Each row is a point on a tangle of strands that fork and nearly touch. The rows are in no order.
Points whose rows are less than 7.41 apart are linked; no others are. Some points are linked to none.
K458: -0.33 +2.59 +0.20 +0.43 +3.12 +0.17 -1.66 -0.06 -0.44 -2.70 -0.48 +3.76 -1.87 -2.31 -0.79 +0.24 +2.58 -0.11 -1.49 -1.37 +4.38 +1.57 -2.93 +0.31 +4.54
K449: -1.02 -3.39 -2.19 -0.32 -1.94 -1.86 +0.76 -3.04 +1.22 -1.40 -1.61 -3.40 +2.81 +1.06 -1.93 -0.90 -0.57 +0.45 -0.40 -1.58 -1.02 -0.48 +0.44 -1.24 +0.17
K8: -1.65 -2.89 -0.44 +2.10 -5.64 -0.47 -1.24 +0.29 -1.89 -5.90 +0.23 -1.57 +1.22 +0.77 -0.41 -1.43 -1.15 +1.00 +1.08 +0.48 -1.45 -2.03 -1.67 +1.10 -1.40
K737: -0.43 -1.02 +2.68 -1.75 +0.53 -5.21 -1.11 -0.27 -0.68 +0.12 -0.66 +0.28 +2.25 -0.38 +0.87 -0.20 +2.38 +4.83 -0.68 -1.85 -2.00 -1.44 +2.60 +0.99 +0.23
K775: +2.68 +0.71 -0.91 -2.57 +5.40 -2.87 +3.61 -0.71 +1.59 +0.27 -0.41 -0.66 +3.25 +0.55 -1.84 -3.50 -0.82 -0.53 +0.15 -2.28 +0.41 -0.87 +0.52 -2.48 +0.14
K36: -1.79 -1.85 +1.00 +1.17 -0.23 +0.73 -1.23 +2.72 -2.88 -5.95 -0.28 +0.11 -1.31 -1.65 +2.33 +0.28 +0.53 -0.91 +0.21 +1.93 -0.49 +0.21 -1.08 +1.25 +1.30
K388: +3.00 +1.52 +2.19 -1.16 +1.14 -2.38 +1.14 +3.08 +2.98 +3.38 +1.81 +0.50 +0.01 -2.21 -0.35 -1.30 +0.01 +1.04 -1.14 +1.14 +2.80 -0.80 -3.25 -0.65 -2.68
K424: -2.62 -1.00 +0.45 -1.32 +3.80 -0.74 -0.75 +1.40 -2.41 -6.02 -0.72 -0.99 -0.74 +0.26 +3.67 -0.33 +0.70 +0.08 -0.80 +0.01 -0.67 -0.35 +0.34 +1.07 +1.46
K787: +2.50 +3.69 -0.18 +0.63 +1.38 +1.52 +0.19 +0.25 +3.06 +4.98 +1.09 +2.38 -1.70 +0.25 -0.32 +0.53 +0.29 -2.82 -1.45 -1.16 -0.22 +1.77 +0.14 +0.49 +1.65
K18: -2.53 +1.78 -2.35 +0.19 -1.88 -0.31 -0.91 +0.08 -1.46 -1.59 -0.39 -1.70 -2.44 +2.89 -3.31 +0.32 -5.02 +3.02 +2.78 +1.20 +0.70 +0.94 +0.60 +0.18 -1.17
K976: -2.14 +1.11 -1.60 +0.92 -0.48 +2.62 +0.03 +0.15 -0.75 -2.44 +0.17 -0.24 -2.64 +0.38 +0.59 +0.25 -2.76 -2.09 +2.95 +2.88 +1.01 +2.57 -0.55 +0.02 -3.33
K119: +2.62 +0.43 +1.84 -0.77 +1.97 -1.06 +1.70 +1.36 +4.32 +4.55 +0.88 -1.60 +0.59 -0.12 -0.52 -2.00 -2.07 -1.49 -2.40 +2.04 +2.58 -1.16 -2.21 +0.44 -4.15
K544: +2.93 +2.58 -0.62 -0.03 -0.62 +4.00 +0.23 -1.35 +2.06 +6.41 +0.90 +1.89 -0.60 +1.38 -0.24 +2.70 +1.14 -2.67 +1.42 -0.33 +0.60 +0.55 -1.11 +0.28 -0.90
K951: -2.53 -2.07 +1.19 -0.92 +4.47 -1.36 +0.34 +0.64 -2.66 -3.44 -1.60 -0.50 -0.80 +2.51 +3.05 -1.87 -1.06 -0.85 -0.92 -0.14 -4.35 -0.86 +2.62 +1.37 +1.82
K122: +0.21 -3.80 -2.25 +1.35 -3.49 +1.32 +0.47 -3.20 +1.56 +3.07 +0.74 -3.70 +1.77 +1.53 -2.54 +0.30 -0.95 -2.05 -0.77 +1.66 +1.35 -0.91 -1.53 -1.11 -1.47
K605: +4.16 +1.14 -0.43 -2.93 +3.37 -1.05 +1.87 -0.83 +1.17 +2.04 +0.12 -0.07 +4.84 +0.22 -0.79 -2.53 -0.02 +0.71 +1.94 -1.44 +0.98 -1.91 +0.71 -2.20 -3.04
K483: -1.13 +0.38 +0.67 +1.52 +1.60 +0.08 -1.95 -0.97 +1.88 +0.35 -0.39 +2.36 +0.63 -2.66 -0.89 +0.74 +3.57 +0.34 -2.22 -2.44 +3.07 +0.18 -2.09 +1.21 +3.41
K505: +2.18 +2.80 +0.90 -1.12 +2.51 -1.41 +1.47 +1.76 +0.56 +4.52 +1.39 -0.93 +0.16 +2.49 -2.02 -1.56 -4.69 +2.01 +1.48 +1.64 -0.19 -0.36 +2.70 -0.43 -1.65
K193: +3.19 +4.27 -0.09 -1.40 +2.53 -3.75 +1.27 +0.08 -0.07 +0.70 +0.03 +1.97 -0.60 +0.18 -3.50 -0.67 -1.39 +2.16 -1.25 -2.18 +1.16 -0.80 -1.11 -0.60 +3.37
K68: +1.25 -0.64 +0.24 -1.32 -6.75 -2.20 -0.26 +1.37 -1.46 +0.89 +1.12 -1.18 +0.49 +0.64 -0.01 +0.00 -0.94 +3.07 +0.68 +1.00 -2.68 -1.48 +0.93 -0.89 -2.64
K75: -1.18 +1.39 -0.63 -0.67 -1.32 -0.61 -1.84 -0.63 -0.41 -3.03 -0.96 +0.91 +0.26 -0.60 -0.22 +0.08 +0.56 +3.22 +3.22 -0.89 +2.84 +0.39 -1.78 -0.25 -3.27
K259: -1.77 +1.06 -0.45 -0.32 -1.46 -0.76 +0.74 +1.39 -3.04 -4.71 -0.90 +1.36 -2.38 +1.61 +1.98 +3.03 -0.61 +1.16 +0.64 -1.38 -3.95 +0.49 +1.85 +0.90 +2.44
K617: -1.15 +1.71 -0.28 +1.51 +1.41 +0.62 +0.07 +0.70 -0.52 -0.92 -0.37 +0.19 -2.74 +0.08 +0.99 -0.87 -2.12 -2.27 -0.42 +1.44 +0.19 +2.54 -0.37 +0.24 +0.25
K894: -3.90 -1.32 -1.08 +2.28 +1.14 +4.85 -1.31 -3.34 +0.71 -0.87 -1.54 +0.78 -0.40 +0.74 +0.29 +1.62 -0.68 -2.85 +1.14 +1.30 +0.04 +2.20 +1.51 +1.76 -0.68
K347: +3.35 +2.85 +2.45 -2.42 +0.60 -3.52 +1.12 +3.42 -1.11 +1.07 +1.39 +0.68 +0.25 -1.51 -1.38 -2.01 -0.64 +2.88 +0.50 +1.95 +2.17 -1.20 -2.74 -1.55 -1.96
K600: -0.54 -2.93 -2.09 -0.29 -3.56 -2.53 +0.03 -0.89 +1.11 +0.56 -0.06 -3.45 +1.28 +2.20 -5.00 -1.65 -1.81 +3.58 -0.91 -0.83 +0.55 -1.47 -0.86 -1.41 -0.41
K768: +1.99 -0.07 -0.09 -2.73 -3.33 -1.15 +1.65 +0.94 -1.28 -0.90 +0.50 -1.10 +1.67 +0.72 -0.30 -1.18 -1.01 +3.32 +2.47 +1.02 -0.14 -1.06 +0.21 -2.65 -4.32
K729: +2.03 -3.13 +0.75 +0.36 +0.66 +4.00 +1.83 +0.00 +1.10 +0.60 +0.60 +0.44 +1.64 -2.83 +1.38 +1.57 +5.12 -3.98 -1.85 -0.15 +0.99 +0.19 -1.24 -1.96 +1.59
K963: +1.50 +2.25 -1.46 -1.93 +0.95 +0.76 +0.68 -0.49 -1.19 -3.60 -0.39 +1.57 -0.57 +0.02 +1.27 -0.02 +1.37 +0.36 +3.86 -0.33 +3.08 -0.50 -0.68 -1.22 -4.03
K453: -0.57 -3.27 +2.78 +2.04 +1.47 -1.10 -1.16 +0.83 +0.29 -0.38 +0.91 -0.23 +0.34 -1.13 +3.16 -0.84 +2.07 -1.19 -4.58 +0.20 -4.21 -1.35 +2.04 +2.17 +4.06
K554: -1.65 -1.52 +1.87 +4.05 -1.27 +0.30 -1.04 +1.65 -0.84 -2.15 +0.57 -0.71 +0.01 -1.99 -0.32 -1.73 -1.94 -3.06 -1.32 +2.95 -0.84 -0.48 -2.81 +0.45 +0.95
K584: +1.38 +2.25 +2.20 -3.16 +0.90 -1.70 +1.42 +0.05 -2.02 -2.04 -0.07 +0.25 +3.20 +1.11 +0.78 -0.86 -1.56 +3.88 +4.57 +0.60 +0.40 -0.32 +1.35 -2.58 -3.43
K803: -0.98 -0.13 +2.21 +3.12 -4.89 +0.44 -1.99 +1.81 +0.32 +2.59 +0.76 +0.67 -1.77 -1.57 -1.43 +0.96 -2.08 +0.76 -1.35 +2.64 +0.52 +0.53 -3.06 +1.92 +0.39
K536: +1.05 -0.48 +1.37 -0.82 -4.73 -2.59 +0.61 +2.10 -2.01 -0.91 +0.81 +0.09 -0.59 -1.24 +2.76 +0.68 +1.54 +2.12 -0.30 +0.19 -2.98 -0.26 +1.15 +0.05 -0.09
K272: -0.59 +1.33 +1.70 +0.00 -1.27 +1.06 -0.38 +0.02 +0.78 +3.79 +0.23 +0.49 -1.41 +0.62 +3.29 +0.66 +0.35 +0.07 +1.48 +1.36 -2.86 +1.52 +2.56 +1.62 -2.86
K817: +0.15 -3.50 +0.47 -0.05 +2.23 +1.62 +0.08 +0.79 +1.20 -2.77 +1.06 -0.94 +1.49 -2.84 +2.27 -0.44 +4.37 -2.14 -2.81 +0.15 +2.00 -0.50 -1.82 -1.66 +2.48
K741: -1.08 +0.15 +1.85 -0.76 +2.69 -3.52 -1.71 -0.20 -0.64 -0.79 -0.73 +1.46 -0.20 -0.96 +1.73 +0.34 +2.03 +2.21 -2.67 -1.47 -0.45 +0.07 +1.25 +2.09 +2.94
K478: +0.59 +3.04 +0.36 -0.20 +1.82 +4.68 -2.76 -0.57 +0.54 +1.55 -0.07 +3.55 -1.88 +0.26 +2.29 +2.19 +3.56 -2.10 +2.69 -0.80 +2.40 +0.63 -0.77 +0.82 -1.62
K520: +2.97 +1.85 -1.36 -0.65 -2.97 -1.12 +0.74 +0.43 +0.92 +0.06 +0.78 +1.82 +0.11 -1.92 -1.95 +1.03 +3.46 +1.69 -1.77 -3.15 +2.91 -0.42 -3.02 -1.28 +2.86
K934: -0.11 -2.28 +2.47 +3.45 -0.64 -2.53 -0.45 +1.71 -0.61 -0.76 +0.80 -0.76 +0.11 -1.02 +1.74 -1.84 -1.60 -2.80 -3.25 +1.27 -3.25 -1.84 +0.03 +1.41 +1.95
K407: +3.68 +2.01 -2.24 -0.62 -1.14 +1.02 +2.63 +1.12 +2.21 +5.73 +2.05 -0.39 -1.24 +0.51 -0.60 +1.22 +0.27 -1.93 -0.98 -1.14 -0.52 -0.25 +2.05 -1.34 +1.57
K143: +0.96 +1.58 -2.75 +0.95 -1.97 +2.60 +0.11 -1.49 +1.18 +1.63 +0.60 +1.03 -0.11 -0.25 -2.70 +1.84 +0.77 -1.31 +0.62 -1.28 +2.02 +0.87 -1.34 -0.65 +2.14
K350: -1.58 -2.47 +0.34 +0.92 +1.42 -0.48 -0.89 -2.56 +2.88 +1.56 -1.47 -1.12 +1.42 +0.19 +1.40 -0.56 +0.37 -0.77 -0.82 +0.01 +0.93 +0.47 +0.37 +0.92 -2.32
K177: +0.58 +0.04 +0.78 -1.12 -0.92 +2.10 +0.72 +1.41 -0.29 +0.77 -0.23 +0.64 -1.50 -0.21 +4.84 +1.23 +2.35 -1.80 +0.37 +0.00 -3.60 +1.33 +3.33 -0.08 -0.51
K186: +1.06 +0.56 +1.98 -1.38 -1.52 -4.25 +1.02 +1.07 +0.35 +3.21 +1.29 -1.09 +2.89 +1.94 -2.36 -0.69 -2.84 +5.33 -0.72 +0.41 -1.33 -0.91 +1.90 -0.21 -1.12
K835: +0.99 -1.45 -1.51 -2.59 +0.78 -3.04 +3.61 -0.40 +0.06 -1.29 -1.04 -1.95 +2.82 +1.44 -2.32 -2.21 -0.96 +1.70 -0.08 -1.40 -1.06 -1.04 +0.68 -2.18 +0.18
K917: -0.69 +0.17 -2.20 +1.16 -1.28 +0.35 +1.19 +0.30 -1.74 -1.05 -0.11 -1.55 -2.25 +2.02 -0.12 +0.63 -3.81 -2.92 -0.14 +0.47 -4.57 +0.77 +2.31 -0.05 +2.63
K993: +3.27 -0.84 -0.95 +0.41 -0.78 +3.86 +2.50 -0.25 +2.67 +3.36 +1.43 +0.30 +0.43 -1.31 -0.32 +1.65 +2.34 -4.86 -1.30 -0.70 +0.58 +0.75 -1.54 -2.49 +0.98
K174: -0.14 -0.26 -1.34 +2.81 -2.68 +0.70 +0.81 +2.13 -1.92 -0.39 +1.30 -2.03 -2.29 +0.12 -1.47 -0.09 -4.16 -3.04 -1.69 +1.94 -2.31 -0.75 -0.83 +0.04 +3.89
K461: +1.30 +0.44 -1.82 +0.83 -0.12 +4.61 +3.18 +0.63 +0.31 -0.19 +0.66 +0.06 -1.46 -1.59 +0.40 +1.01 +0.01 -5.61 -0.74 +0.20 +0.29 +2.13 -0.39 -1.63 +2.67
K645: +0.87 -0.23 -1.75 -1.13 +2.18 +1.47 -0.16 -2.56 +1.33 +0.86 -0.88 -0.33 +1.18 +0.41 +1.22 -1.04 +1.98 -2.98 +1.36 -0.79 +1.19 +0.79 +0.03 -0.56 -2.65
K540: -2.29 -1.73 -0.83 +1.24 -1.76 +1.55 -1.90 -2.17 +0.52 -2.50 -1.22 +0.95 +1.04 -0.13 -0.87 +0.75 +2.27 +1.20 +1.24 -0.24 +2.58 +0.94 -1.49 +1.01 -1.14
K133: -1.44 -1.89 -3.83 +2.09 -2.44 +3.01 -0.26 -1.89 +0.91 +1.45 -0.25 -2.63 -0.66 +1.65 -3.85 +1.29 -2.70 -1.11 +0.74 +2.00 +1.81 +0.20 -0.90 -1.20 +0.20
K413: -2.91 -0.27 +0.85 +0.90 +4.28 -1.79 -1.07 -2.49 +1.67 +0.06 -1.88 -0.66 +1.21 +0.02 -0.08 -2.01 -0.25 +0.11 -1.30 -1.67 +1.02 +1.10 +0.77 +1.74 +0.47
K394: -0.96 -0.82 -0.53 +0.77 -4.98 +0.07 -0.70 +1.31 -2.00 -5.64 +0.03 -1.19 -0.98 +0.23 -0.37 +0.38 -1.24 +1.22 +2.20 +2.41 +0.76 +0.13 -3.03 -0.38 -3.15
K307: -2.81 -3.37 -0.77 +1.32 +3.51 +5.59 -1.46 -3.61 +1.01 -0.97 -0.20 +0.09 +1.53 -0.52 -0.03 +2.03 +2.35 -3.52 +1.18 -0.08 +1.82 +1.51 +0.56 +0.69 +0.83
K371: -0.75 -1.05 +0.08 -0.61 +3.04 +4.55 -0.01 +0.44 -0.12 -0.24 +0.72 +0.96 -1.81 +0.83 +4.86 +0.50 +2.00 -3.27 +0.39 +1.04 -0.67 +1.64 +3.23 -0.08 -1.08
K913: -0.83 -0.91 -0.74 +0.84 -5.86 +1.12 -1.58 +1.58 +0.18 +1.97 +0.98 -1.10 -1.72 +0.71 -3.78 +1.36 -1.36 +2.21 -0.39 +2.79 +1.54 -0.04 -1.92 -0.31 +0.58
K854: +3.25 +2.65 -3.00 -2.02 +1.60 +3.08 +0.30 -1.12 -0.18 -0.41 -0.59 +1.91 +0.32 +0.80 -0.03 -0.16 +0.37 -2.84 +2.43 -1.03 +2.03 -1.08 -0.52 -1.17 -2.24
K326: -0.37 -2.20 -4.19 -0.30 -4.03 +0.99 -0.69 -1.82 +0.50 -1.17 -0.22 -3.52 +0.02 +2.40 -4.90 -0.14 -1.69 +1.58 +0.57 +0.18 +2.63 -0.91 -0.55 -2.26 -1.16
K873: +2.83 +0.74 +0.97 -2.22 +3.65 -0.81 -0.12 -2.79 +3.05 +3.90 -0.67 +0.55 +4.15 +0.06 +0.12 -1.61 +2.49 +0.72 +0.49 -2.68 +1.14 -2.07 +0.22 +0.46 -3.93
K196: +0.17 +3.01 +2.52 -0.24 +3.73 +1.08 -2.85 +1.54 +1.01 +0.84 +0.44 +3.99 -1.70 -1.27 +2.85 -0.09 +3.58 -0.17 -0.04 -0.28 +2.60 +0.75 -0.98 +1.23 -0.61
K365: +1.52 -3.30 -0.64 -0.02 -2.52 -1.49 +2.15 +0.05 +0.07 +0.05 +0.04 -3.39 +1.93 +0.10 +1.59 -2.52 -0.54 -1.54 -0.57 +0.82 -3.48 -2.11 +0.64 -0.96 -1.53
K974: -2.85 +2.11 -0.77 +0.78 -3.15 +2.60 -2.11 -1.57 -0.12 -0.80 -0.84 +1.88 -2.27 +0.69 +0.82 +3.11 -0.77 +1.24 +2.83 +0.36 +0.29 +2.93 +1.19 +1.69 -1.95
K290: +1.03 +0.90 -2.31 +0.37 -1.93 +1.89 +2.76 +2.21 -0.89 -1.52 +0.49 -0.42 -2.55 -0.31 -1.40 +1.12 -1.45 -3.14 -1.11 +1.03 -0.46 +0.81 -0.65 -2.09 +4.65
K657: -2.27 +0.85 -1.44 +0.70 +2.61 -2.95 -0.76 -3.35 +2.28 +1.93 -1.70 -0.35 +1.70 +1.34 -3.63 -1.41 -2.70 +1.95 -0.19 -2.29 +0.15 +0.92 +1.20 +0.92 +0.28
K663: +1.76 +1.61 -1.12 -1.07 +3.67 +0.31 +1.86 -0.24 +0.50 +0.20 -0.14 +1.55 -0.55 -0.65 +0.93 -1.49 +1.24 -2.07 -1.77 -2.04 +0.48 +0.91 +0.47 -2.16 +1.87
K475: +0.14 +3.41 +2.21 -0.72 +1.92 -0.68 -1.50 +1.81 -2.04 -1.40 +0.26 +4.34 -3.29 -1.57 +1.34 +1.25 +2.53 +1.21 -1.49 -0.97 +2.33 +0.95 -1.05 +0.98 +2.20
K455: -0.72 -2.52 +1.14 +0.40 +3.21 +6.99 -0.57 -0.80 +0.16 +0.81 +0.81 +1.26 -1.09 +0.33 +3.51 +1.95 +3.34 -3.99 +1.82 +2.00 +1.31 +2.16 -1.00 +0.04 -2.18
K243: -0.98 -0.38 +1.76 -0.29 +4.78 -3.96 +1.98 -1.52 -1.36 -1.51 -0.89 -1.42 -0.86 +1.99 -1.17 -3.03 -5.47 -0.64 -2.34 +1.37 -2.65 -1.07 -1.29 +0.06 +2.34
K641: -2.76 -1.13 +0.86 +0.86 -0.97 +2.26 -2.72 -1.68 +0.57 +1.10 -0.38 +1.52 +0.73 -1.17 +0.97 +2.47 +3.30 +0.66 +0.86 -0.28 +0.82 +1.63 +0.88 +2.51 +0.23
K655: +0.25 +4.22 -0.72 -0.65 -2.25 +2.37 -0.93 -0.55 +0.11 +3.02 +0.95 +2.82 -2.61 +0.36 +0.43 +2.25 +0.34 +1.12 +3.23 -0.91 +0.63 +1.69 +0.93 +1.13 -1.50
K22: +0.56 +4.44 -1.92 -2.19 +3.53 -1.20 -0.24 -0.87 -0.79 -0.48 -0.80 +2.68 -0.06 +0.79 -2.55 -0.49 -1.69 +1.11 +1.32 -3.77 +0.95 +0.51 +0.14 -0.17 +1.86
K658: -2.13 +0.10 +1.58 +1.13 -2.69 -3.56 -1.77 +0.30 -1.42 -0.20 -0.31 -0.79 -0.41 +0.26 -0.05 -1.08 -2.41 +3.20 +0.67 +1.71 -0.95 +0.44 -0.71 +1.68 -2.10
K286: +1.50 +0.99 -0.86 -1.71 -0.25 -1.91 +0.07 +0.88 +0.18 +4.40 +1.21 -1.81 +1.85 +2.98 -4.13 -0.49 -2.84 +4.79 +2.17 +0.85 +0.88 -1.69 +1.81 -1.15 -2.22
K332: -1.77 -2.45 -0.54 +2.84 +2.24 +3.89 +0.91 -2.46 +1.21 -0.43 -0.55 +0.18 +0.74 -2.65 -2.56 +1.72 +0.59 -3.51 -0.49 -0.64 +1.63 +1.11 -1.15 -0.68 +2.19
K5: -0.83 -0.46 +1.31 +3.13 -3.78 +2.20 -0.34 +3.36 -3.37 -3.71 -0.05 +0.87 -1.50 -2.76 -0.11 +0.17 -0.68 -2.26 +0.04 +2.91 -0.79 +0.36 -2.32 +1.28 +1.62
K895: +1.17 +0.36 -0.49 -2.77 +2.55 -0.23 +1.48 +0.91 -1.79 -1.13 -0.40 +0.60 -0.38 +0.12 +3.19 +0.15 +1.64 -0.91 +0.06 -1.82 -1.75 +0.62 +3.19 -1.56 +0.82
K986: -2.07 -3.76 -0.56 -2.03 +0.74 -1.69 -0.27 -1.30 -0.69 -4.08 -1.78 -2.09 +2.74 +0.41 +2.53 -0.68 +1.56 +1.75 +0.52 -0.68 -1.87 -1.91 +1.93 +0.37 -1.17
K631: +3.98 +3.01 -2.04 -1.97 +0.31 -2.02 +1.58 +1.79 +1.05 +3.70 +1.07 -0.37 +0.30 +0.69 -4.45 -0.32 -1.00 +1.96 -1.18 -2.05 +1.80 -1.93 +0.43 -1.82 +2.10
K956: -0.82 -0.53 -2.71 +2.71 -1.03 +2.98 +0.53 -2.67 +0.54 -0.59 +0.24 -0.60 +1.02 -2.10 -4.29 +1.97 -0.52 -2.19 -0.64 -0.84 +4.02 +1.04 -2.98 -1.89 +2.71
K818: -2.79 -1.06 +3.38 +0.43 -0.46 -4.41 -2.80 +0.55 -2.75 -3.60 -1.28 +0.49 -0.53 -0.46 +1.84 -0.88 +0.34 +3.90 +0.28 +1.09 -1.63 -1.41 -0.21 +2.21 -1.23
K715: -2.78 -3.50 -0.03 +0.92 -2.50 -0.68 -1.60 -0.75 -0.73 -4.70 -1.46 -1.83 +2.07 +0.20 +1.96 -0.54 +0.48 +1.04 +1.68 +1.51 -0.23 -1.62 +0.03 +1.28 -4.00
K588: +0.45 +0.92 +2.46 -1.95 -0.90 -3.23 +0.66 +1.54 -3.68 -2.86 -0.59 +0.98 -1.16 +0.32 +2.82 +1.06 +0.87 +3.38 -0.31 -1.00 -3.82 -1.45 +1.68 +0.23 +2.12
K945: -1.64 -3.90 +0.28 -0.78 +0.55 +0.22 -1.38 -1.23 -0.18 +0.18 -0.06 -1.68 +1.73 +0.26 +3.89 +0.15 +3.16 -0.48 -0.13 +0.89 -2.87 -1.58 +3.62 +1.28 -0.95
K601: -1.06 -2.38 -0.69 +0.90 +1.66 +0.82 +0.90 +0.35 -1.54 -2.62 -0.89 -1.72 -0.30 +1.02 +3.30 -1.05 +0.35 -3.69 -1.77 -0.75 -4.58 -0.50 +2.83 +0.31 +3.06
K216: -2.30 -1.74 +2.35 +0.93 +3.06 -0.66 -2.42 -1.07 -0.57 +0.18 -0.09 +0.54 -0.81 -0.21 +1.82 +1.38 +2.05 +0.69 -4.54 -1.06 -2.56 +0.31 +2.15 +2.68 +5.90
K672: +0.53 +3.60 +2.16 +0.39 +2.20 -1.63 -0.23 +1.36 -1.60 -0.50 +0.26 +2.86 -4.71 -1.57 +0.76 -0.28 -0.93 -0.49 -1.76 +1.45 +0.36 +2.07 -1.22 +0.53 +1.92
K13: -0.78 +3.10 -1.85 -0.50 +2.48 -1.08 +0.08 -1.21 -0.15 +1.77 -0.24 +0.19 -0.86 +2.00 -2.60 -0.45 -3.88 +1.56 +1.32 -1.76 +0.31 +1.57 +1.93 +0.40 +0.19
K726: -2.93 -3.60 +2.71 +1.75 +0.79 +4.45 -1.83 -1.30 +1.65 +1.99 +0.19 +1.05 +1.98 -3.25 -0.69 +2.34 +4.12 -0.33 -0.10 -0.48 +1.09 +1.15 -1.59 +1.93 +1.31
K279: +0.52 +2.22 +0.61 -1.22 +0.63 -0.34 +0.17 +0.99 -0.65 +2.82 +0.00 -0.19 -0.47 +0.92 +0.61 -1.61 -2.01 +0.52 +1.74 +1.87 -0.14 +1.27 +1.35 +0.05 -3.73
K219: +1.55 +3.48 -1.21 +0.32 +0.55 +4.25 -1.17 -1.73 +1.42 +1.26 -0.73 +3.90 -0.21 -0.54 -0.75 +2.97 +3.27 -1.53 +1.29 -2.75 +2.21 +0.69 -1.03 +0.08 +2.03
K323: +1.30 -0.83 +0.36 -0.05 +2.69 -2.16 +1.51 +1.42 +0.81 -1.11 -0.17 +0.43 -0.07 -2.40 +1.82 -1.41 +2.80 -1.07 -2.43 -0.58 +0.96 -0.05 -1.57 -0.87 +1.93
K565: +4.03 +0.28 -2.87 -1.15 -2.08 -0.12 +3.12 +2.68 +1.76 +4.47 +1.53 -2.60 -0.76 +1.03 -2.49 +0.74 +0.16 +0.54 -2.00 -1.07 +1.47 -2.22 +0.54 -2.45 +1.20
K130: +1.19 -1.75 -0.01 +1.16 -1.64 +0.23 +1.98 +0.27 +2.62 +3.74 +1.54 -3.01 +0.94 -0.89 -0.75 -0.80 -0.38 -2.84 -1.63 +1.89 +1.70 -0.93 -2.45 -0.46 -2.50
K439: +1.41 -1.03 +1.07 -1.67 -1.72 -5.16 +1.85 +0.80 -0.13 +0.47 -0.29 -1.84 +2.95 +0.91 -2.31 -1.39 -1.21 +3.85 -1.85 -1.15 -3.43 -2.33 +0.45 -1.12 +1.03
K249: +2.60 +1.94 +0.78 -1.61 -2.54 -3.56 +0.40 +2.45 +0.09 -1.10 +0.64 +1.64 -0.36 -2.36 -1.19 -0.56 +1.63 +2.83 -1.41 -0.42 +2.41 -0.55 -3.01 -1.58 +0.45
K589: -0.20 -0.67 +2.13 +2.65 -2.81 -3.43 -1.88 +1.24 +0.21 +1.07 +0.56 -0.67 -0.07 -1.26 -1.18 -1.11 -1.57 +2.25 -2.51 +1.55 +0.09 -1.32 -2.50 +2.03 +0.09
K435: -1.84 -3.47 +0.22 +2.38 -0.32 +2.00 -0.64 -1.18 +0.42 +0.13 -0.06 -1.42 +1.22 -0.03 +2.43 -0.03 +0.80 -3.26 -1.22 +0.93 -3.41 +0.03 +3.03 +1.30 +0.95
K904: +2.43 +4.04 +1.05 -1.72 -0.42 +2.11 -0.94 +0.59 +0.97 +7.10 +1.45 +2.30 -1.62 +0.90 +0.20 +1.19 -0.55 +0.26 +2.77 -0.39 +0.25 +0.19 -0.09 -0.20 -3.73
K308: -0.38 -0.74 -0.13 -2.47 +1.56 -1.19 +0.98 -0.99 -1.08 -3.68 -1.85 -1.00 +2.24 +0.41 +1.05 -0.97 -0.02 +2.55 +3.20 -1.16 -0.37 -0.57 +1.93 -0.94 -3.23
K760: -2.63 -1.99 +2.11 +1.99 -1.42 -1.06 -2.39 +2.00 -3.29 -4.55 +0.27 +0.30 -0.58 +0.17 +3.85 -1.04 +0.05 +0.21 +1.27 +1.92 -2.57 -1.78 +0.80 +3.34 -0.91
K96: -2.39 +0.44 -2.43 +1.00 -0.54 +0.39 -0.72 -0.50 -0.76 -0.71 -0.20 -3.01 -2.00 +2.35 -1.33 -0.46 -5.45 -1.07 +2.46 +3.13 +1.66 +1.01 -0.71 -0.13 -2.64
K54: -0.98 -1.44 +3.65 -0.56 +3.04 -4.62 -0.77 -0.21 +0.35 +1.00 -0.94 -0.60 +3.19 -0.11 +0.72 -2.29 -1.15 +3.00 -1.68 -0.45 -2.45 -1.12 +2.04 +2.14 -1.03
K201: -2.40 +0.86 -1.56 +0.16 -2.45 +1.35 -0.37 -0.88 -0.97 -3.56 -0.73 +0.44 -2.09 +1.33 +1.88 +3.01 -0.13 +1.07 +2.95 -1.03 -2.55 +0.95 +3.08 +0.88 -1.37
K440: -0.18 +1.57 -1.67 -0.47 -0.87 -1.49 +1.17 +0.34 -1.15 +1.27 -0.17 -0.58 -1.67 +2.42 -1.49 +0.45 -3.29 +1.66 -0.62 -0.60 -2.63 +0.36 +2.53 -0.70 +2.10
K145: +0.29 -1.18 +1.99 +2.15 +0.57 +2.85 -0.46 -0.70 +2.11 +2.44 +0.06 +1.89 +1.49 -3.58 -1.39 +1.90 +3.75 -1.35 -0.65 -1.84 +3.11 +0.57 -4.11 +0.11 +1.67

A fork is a point with three links, a tip a point with one. Leave the first point through the second and follow the links. Name the first fork or tip that comes.
K655; K904: K13
K13; K22: K986
K174; K290: K177
K350; K645: K475
K600; K326: K520
K347; K388: K835

A fork is a point with three links. Follow the links from the first point to the second and name the forks in between, in order.
K741; K13: K36 K986
K196; K371: K475 K13 K177
K974; K439: K13 K177
K956; K787: K475 K13
